The views of a scene show one set of named points, each view turned or mirrored, and shifted as a whole, with a little noise and some points left out.
In the rows, 128 means zero.

Scene 1
View 1
Kator: [163 154 122 104  91 114 133 132  99 125  97 129  96 131 133  71  92 200
 126 172 112 180 116 151 165 119 156]
Kasal: [145 115 104  85  54 104 148 168 102  94  75 154 147 136 174  75 141 168
 158 117  77 164 144 138 143 117 131]
Gar: [129 154  98  99  72 152 160 107  79 137  74 134 142  99 115  63 127 200
 141 167 113 143 160 184 100 121 137]
Vura: [109 205 128 133  58 170 187  92  80 178  24 130 120  86  94  51 114 237
 146 209 132 157 211 213  89  94 114]
bik: [126 150 119 103  82 125 155 141  91 121  91 133 117 132 135  77 115 177
 137 138 101 174 138 152 135 120 117]
dedur: [142 125  78  75  81 145 133 107  79 117 113 133 148 107 121  69 125 183
 130 146 108 135 119 163 110 140 156]
repi: [134 161 120 109  89 133 150 122  89 133  96 126 106 122 121  71 103 194
 129 163 116 172 135 161 135 120 133]
bodev: [133 181 127 117  99 144 154 107  86 153  92 120  89 116 105  66  88 210
 120 189 131 175 139 175 133 118 136]
futu: [129 126 101  83  94 125 142 142  89 104 125 130 124 134 134  85 119 156
 130 117  95 168 109 139 132 136 127]
fofu: [161 147 132 108  71  92 141 163 109 114  74 141 101 144 163  75 101 195
 146 152  95 192 135 140 176 108 140]
Sov: [149 185 147 129  85 113 152 141 103 144  68 128  76 135 130  69  85 212
 134 185 118 200 146 159 167 102 132]
tove: [102 142 110  90 126 136 143 128  77 119 166 111  99 141 105  97 100 137
 104 113 111 184  87 133 133 148 109]
Vono: [145 149  98  91 105 140 130  98  82 134 125 118 110 115 102  70  94 199
 114 172 125 157 106 165 131 137 160]
budi: [110 154 115  97 127 139 145 123  82 124 158 111  90 138 102  91  92 154
 102 131 117 190  90 140 136 144 112]
ramem: [122 146  86  92  64 166 162  95  72 134  70 137 160  89 109  61 136 200
 144 162 116 126 164 191  79 125 133]
riges: [111 161 115 104 100 144 159 120  83 135 115 121 107 125 110  78 108 172
 123 144 113 175 131 159 123 128 110]
Lag: [116 156 125 108  78 128 165 146  92 126  80 134 119 130 135  77 121 176
 142 139 100 181 153 153 129 114 106]
gikim: [ 92 127  97  82 105 145 156 130  76 110 146 124 132 133 115  93 128 132
 121  98  98 165 111 139 107 145  96]
Zagok: [120 139  96  86 102 145 142 116  78 121 133 123 122 123 110  81 113 163
 118 133 110 161 109 153 118 140 126]
dasu: [118 158 130 105 120 126 146 135  87 125 142 114  81 148 114  90  89 161
 110 136 116 198  99 139 156 133 114]
View 2
Vono: [141 134 173  99 150 167  97  71 139 112 119 162 120  95  70  93 185 140
 106 190 140 175 140  79 145 115 102]
ramem: [177 144 138 114 135 175  94 116 148 138  81 173 145 103  58 114 157 148
 118 151 133 146 116 121 193  92  46]
tove: [ 98 118 146 114 140 152 111  63 164  93 161 127 105 110 123 112 159 139
 106 187 146 166 117 145  86 117 115]
bodev: [156 125 187  92 150 181 129  85 145 136  90 186 109 104  61 126 178 119
 128 206 141 161 155 103 152 104  98]
dedur: [149 136 141 119 142 156  83  93 147 118 118 138 149  92  77  75 170 159
 103 149 130 170 121  92 169 119  76]
riges: [139 121 154 109 136 166 123  90 162 124 116 156 113 111  90 121 159 129
 121 184 140 158 132 139 134 106  91]
Kator: [146  98 185 108 155 148 135  83 155 138 108 148 117 102  77  87 180 118
 125 196 124 182 175  85 151 139 123]
Vura: [199 142 177  92 143 206 131 122 139 162  40 222 125 112  27 153 165 121
 142 193 139 138 145 119 207  75  50]
Kasal: [157  75 128 150 143 115 145 127 184 156 106  97 149 113 114  66 140 127
 129 134  99 171 157 143 172 158 100]
budi: [106 121 160 105 142 159 113  60 157  99 150 142  99 110 112 114 167 130
 109 196 146 165 128 134  89 114 116]
Gar: [174 134 152 111 142 171 103 111 148 141  83 170 141 101  60 107 162 142
 122 160 130 153 129 111 187 102  61]
bik: [150 104 150 123 144 148 135 106 169 138 107 139 126 113  95 102 154 124
 126 171 123 163 147 135 150 126  97]
repi: [149 113 172 107 148 162 127  91 157 136 102 161 120 106  78 109 169 127
 125 186 132 165 150 112 155 119 100]
Sov: [161  89 196 100 155 159 167  98 161 160  82 175 105 111  71 118 174  98
 142 213 124 170 188 108 158 125 124]
fofu: [155  75 176 127 159 128 161 107 173 156  97 132 124 110  92  79 160 108
 138 180 106 178 188 113 163 151 127]
dasu: [114 106 168 106 144 154 132  67 165 114 139 141  98 112 111 115 166 118
 119 204 139 170 145 134  97 125 127]
Lag: [153 102 150 121 140 151 143 113 172 149  98 148 121 116  93 114 146 121
 132 172 123 154 146 148 158 120  90]
futu: [129 107 139 126 140 137 113  91 167 118 134 116 128 106 111  82 154 138
 112 157 125 171 134 130 131 133 103]
Zagok: [128 130 144 114 139 158  97  80 157 109 136 139 125 103  96  99 164 148
 108 170 138 164 118 121 129 114  92]
View 3
fofu: [ 90 127 137 139 133 153  91 173  90 116  72 104  92 149 127 112  94 124
 108 137 110 111 137 143 105 183 119]
repi: [129 124  96 157 151 128  93 127 109 125  76 107 109 132 133 110 112 140
 102 141 138 121 149 102 131 177 119]
Vura: [194 109  36 128 143 120  56 112 143  80  90  93 103 119 154  90  84 189
 139 151 110  66 173  54 210 203 112]
Vono: [139 123  98 171 192 114 103  91 103 129  66 133 119 133 133 127 132 152
  85 150 150 161 134  88 152 165 120]
Kasal: [ 72 150 133 138 120 139 111 207 120 134 107  70  88 124 126 119  72 131
 110  86 133 128 165 155  96 179 111]
ramem: [154 138  69 148 171  98 104 131 151 115 117  83 110 105 145 123  89 186
 115  98 149 144 178  81 190 182 108]
bik: [111 135 100 153 135 130  99 152 115 136  88  90 106 122 127 109 102 132
 109 122 144 119 162 115 110 179 116]
dasu: [105 124  97 185 142 135 104 114  94 158  62 115 120 122 116 104 143 107
  90 154 170 126 143 109  67 164 126]
Sov: [128 109 100 150 138 148  71 124  90 110  53 124 103 148 130  95 115 127
 113 175 114  92 131 106 115 186 125]
Kator: [110 121 124 153 161 140  94 131  91 119  65 126 104 149 128 120 115 131
  95 152 123 131 128 124 120 176 122]
riges: [127 128  76 169 145 122  98 116 116 145  83 100 117 111 128 105 119 136
 104 135 163 121 163  93 109 175 119]
gikim: [102 147  76 185 141 108 126 135 129 182 106  79 126  87 120 116 123 125
  93 100 199 153 182 105  77 159 117]
Gar: [145 133  80 146 162 112  99 133 136 115 101  91 108 116 142 119  92 171
 113 113 138 131 168  89 172 181 111]
dedur: [118 146 105 159 180 105 122 135 126 135 101 100 114 117 135 137 105 161
  90 101 158 175 156 102 153 164 109]
tove: [ 99 136  87 194 151 118 120 107 103 180  79 107 130 103 114 112 147 108
  85 133 198 151 157 103  58 155 125]
Lag: [115 132  85 150 125 132  93 154 120 130  93  84 104 118 131 100  98 134
 114 122 142 103 167 110 110 183 117]
View 4
futu: [142  72 135 104 128  73 118 126 121 143 133 149 110 123 100 144 158 135
 132 110 136 132 131 118 128 105 121]
Zagok: [147  83 117 121 139  68 128 124 125 133 133 151  92 117 109 125 145 114
 109 107 145 132 134 122 103 104 126]
budi: [158  78 123 104 164  45 122 104 120 126 138 169  68 108 117 118 152 116
 125  99 127 148 135  97 106  75 151]
bodev: [191  98 138 144 135  86 110 139  97 100 182 149  69 129 146  95 110 117
 108 120 120 148 158  97  60 138 149]
repi: [175  90 141 130 124  87 108 138 104 116 168 147  92 132 130 117 123 128
 118 122 125 141 150 104  87 132 134]
Gar: [165  97 126 162 116 108 114 148 127 125 155 134 126 130 116 116 107 107
  99 118 152 115 154 141  86 149 107]
riges: [171  87 132 132 142  72 105 127 124 123 151 160 103 119 123 113 125 111
 124 108 123 133 152 112  98 110 137]
tove: [146  72 119  98 167  40 126 103 127 137 122 174  80 105 108 128 160 117
 128  96 126 143 130 105 119  68 148]
Sov: [201  89 168 123 113  95  88 146  83 101 201 150  81 140 150 114 116 148
 147 137  93 154 162  74  79 147 152]
Lag: [175  84 153 136 117  89  91 138 122 129 163 160 134 128 121 130 121 122
 146 120 108 126 158 114 112 128 132]
Vura: [219 124 144 211 115 117  86 164 121  88 204 149 130 140 161  75  53  84
  99 127 119 119 193 129  41 182 133]
bik: [164  79 150 125 118  87 101 137 114 130 158 153 120 129 119 133 131 129
 139 123 117 132 149 112 113 126 129]
gikim: [139  76 117 117 150  55 119 113 149 149 115 169 124 107  95 136 150 104
 129  94 139 122 138 136 131  82 126]
Vono: [159  92 119 124 134  81 133 131 101 115 154 133  55 128 124 109 135 125
  87 115 153 147 134 108  72 126 129]
dasu: [165  72 140  96 153  49 111 114 108 125 149 171  71 116 122 123 153 131
 141 110 110 152 141  87 110  88 154]
Kasal: [142  64 167 105  82 108  90 149 113 156 151 136 161 139  94 171 155 158
 167 130 118 123 140 122 150 141 104]
ramem: [162 108 117 180 114 110 119 152 132 124 154 127 134 130 116 109  96  95
  82 114 161 110 157 156  78 159 101]
View 5
dasu: [180 159 129 149 119 121 186 155 121 130 204 125 171 177 119 145 113 122
  68 110 153 158 135 136 121 171  92]
fofu: [160 163 140 127  98 192 177 149 134 173 208 110 145 137 105 138  90 151
 114 147 128 149  90 146  82 174  58]
budi: [177 164 120 160 129 103 175 148 127 112 193 131 176 188 120 150 116 112
  62 106 156 149 139 136 129 179 108]
Zagok: [151 175 118 171 135 124 145 134 145 107 181 134 166 173 107 156 110 113
  89 126 148 124 111 152 122 190 108]
repi: [143 157 138 163 116 153 156 144 130 123 183 132 163 144  91 155 115 131
 110 131 153 149 104 164 100 157  82]
Kator: [167 163 130 135 117 163 174 160 126 140 197 129 169 155  98 171 106 153
 118 142 147 156 101 163  82 176  74]
gikim: [149 177 118 182 128 111 144 114 156 112 186 119 156 175 124 122 104  87
  56 114 132 111 116 130 148 196 120]
Lag: [132 152 143 167 101 166 149 128 142 141 188 115 143 130  97 123 104 113
  94 128 139 136  97 148 114 149  78]
riges: [150 160 131 167 122 132 157 140 133 118 183 131 164 155 100 149 113 119
  89 120 153 143 111 153 116 162  90]
Vura: [ 74 118 169 209 106 176 120 134 126  94 144 151 154  82  35 152 140 121
 149 126 186 157  84 206  96  79  63]
ramem: [ 91 165 136 204 130 158 101 114 157  87 149 144 155 124  68 161 121 112
 134 146 153 109  71 190 109 159 100]
futu: [159 181 118 157 123 140 155 127 154 133 193 116 155 167 120 137  95 113
  80 134 128 118 103 138 120 204  98]
bodev: [141 141 143 170 119 146 163 158 116 110 175 148 174 139  75 172 129 138
 118 121 176 168 113 177  97 132  79]
bik: [142 161 137 162 109 162 152 132 143 140 189 117 150 141 101 132 103 116
  94 132 136 137 101 147 110 164  81]
Vono: [158 169 120 162 140 132 152 152 130  98 176 151 179 168  92 190 123 141
 118 135 161 144 106 176  99 184  96]
dedur: [131 184 115 175 141 144 124 122 156 100 167 137 163 160  98 172 108 123
 116 150 138 110  84 171 106 207 106]
Gar: [106 159 137 190 124 161 120 125 148 102 160 138 155 126  76 158 116 121
 128 143 151 125  81 182 103 156  91]

In a view up to two points have been moved. Name them for each view, in the order of its rows, or write none.
view 1 -> Kasal
view 2 -> ramem, Vura
view 3 -> Vono, Sov
view 4 -> Gar
view 5 -> riges
